A landscape with many peaks, sampled at points; each row gives a point and its height.
A climber steps from a point to the highest of its 4 nearest points, and stops where none of them is higher. Distance is the straight distance between rows; heights are no part of it.
Q_693 h=525: [ 18  -4  15 -18  16   3  -4  -4]
Q_215 h=671: [ -7 -24  39 -46  16  -7  -7  -6]
Q_378 h=470: [-24  23 -22  21  -4  18  -1 -30]
Q_102 h=311: [ 37  23  14   1  14  -4 -17  20]
Q_884 h=626: [-25 -22  31 -45  -7  -2  -5 -15]
Q_344 h=725: [ 25 -32  19 -27  38  -3  -9  10]
Q_155 h=647: [ 20  17  32 -35   7  -7 -16  10]
Q_435 h=297: [ 47   9 -24  51 -16 -29  11  48]
Q_742 h=293: [27 22 -2 12  3 -5 -9  8]
Q_283 h=442: [ 39   9 -17  28  -2 -14   2  24]
Q_715 h=753: [  9  39  15 -10 -11  -2 -18  -5]
Q_955 h=673: [-46 -36  35 -53 -25   8  -4  -2]
Q_103 h=487: [-35 -32 -10  -1  18  17  10 -36]
Q_313 h=560: [-21  18  16 -12 -10   5  -6 -16]
Q_581 h=586: [-35   0  23 -32 -16   1  -1 -21]
Q_477 h=473: [-16 -34  -2 -21  27  13   7 -21]
Q_628 h=685: [-58 -31  29 -44 -25   8  -4 -16]
Q_299 h=632: [ 25 -36  -8   1  44   3   6  15]
Q_816 h=507: [-40   6 -15   5  -6  14   4 -38]
Q_885 h=580: [-43  11  31 -33 -36   4 -11 -17]
Q_444 h=441: [-25  41 -10  20 -20  13  -8 -21]
Q_180 h=719: [-74 -29  18 -47 -39  11  -1 -13]
Q_483 h=71: [ 46  42   8   7  -5  -7 -17  30]
Q_22 h=594: [  1 -15  17 -23  22   6  -1  -4]
Q_210 h=535: [ 43   5  -8  27   4 -12   2  37]
Q_42 h=482: [  2  10   3  -7   3   4   1 -10]
Q_888 h=534: [-51 -30   9 -31  -5  12   1 -37]
Q_774 h=585: [-28  -4 -19  19  14  15  11 -31]
Q_125 h=537: [ 20  -5 -13  17  17  -1   2  12]
Q_33 h=574: [-42  41  21 -15 -39  -5 -11 -26]
Q_926 h=484: [ 48  -7 -16  34 -11 -26  15  47]
Q_264 h=568: [-12   6 -18  12  13  10   3  -7]
Q_903 h=756: [ 12 -13  41 -39   9  -3 -11   9]
Q_667 h=588: [ 19 -24 -26  21  31   6  11   7]
Q_528 h=459: [ 54 -14 -20  46 -17 -38  19  52]
Q_72 h=440: [ 43 -18 -23  47 -15 -28  27  41]
Q_747 h=715: [-17 -12 -34  19  18  16  12 -25]
Q_586 h=28: [ 22  33 -13  33 -13  -4   1  15]
Q_394 h=446: [27 10 -4  7 15  5 -5  9]
Q_892 h=252: [  3  34 -25  35 -14   6  -1  -1]
Q_658 h=563: [40 -6 -5 16 18 -5  1 30]
Q_92 h=570: [-26  16  32 -35 -19  -1 -16 -14]
Q_657 h=508: [ -6 -19  -8  -5  30   7   6 -13]
Q_420 h=587: [ 26 -11 -15   8  32  -3   0  13]
Q_745 h=501: [ 0 -4 -3 -9 19  2 -2 -9]
Q_52 h=684: [-16  -9  48 -50  -8  -1  -9  -1]
Q_421 h=317: [ 6 33 -8 18 -6  1 -8  0]
Q_562 h=576: [-49  21   9 -14 -29  12   0 -36]
Q_413 h=571: [ 34 -12 -12   6  26  -6   6  20]
Q_600 h=69: [ 12   7 -42  64 -28  -9  23  24]
Q_564 h=566: [-57  -8   5 -23 -17  12   2 -38]
Q_14 h=154: [ -8  24 -39  45 -10   7   9 -11]
Q_465 h=246: [ 28 -14 -39  37   7  -6  12  21]
Q_937 h=305: [ 30  -5 -35  45  -4 -10  11  31]
Q_647 h=518: [ -6  13  26 -28  -6   0 -12  -7]

For each start below, name the point where the climber stops.
Q_884 -> Q_903
Q_33 -> Q_903
Q_465 -> Q_903
Q_420 -> Q_903
Q_888 -> Q_180
Q_378 -> Q_747
Q_14 -> Q_747
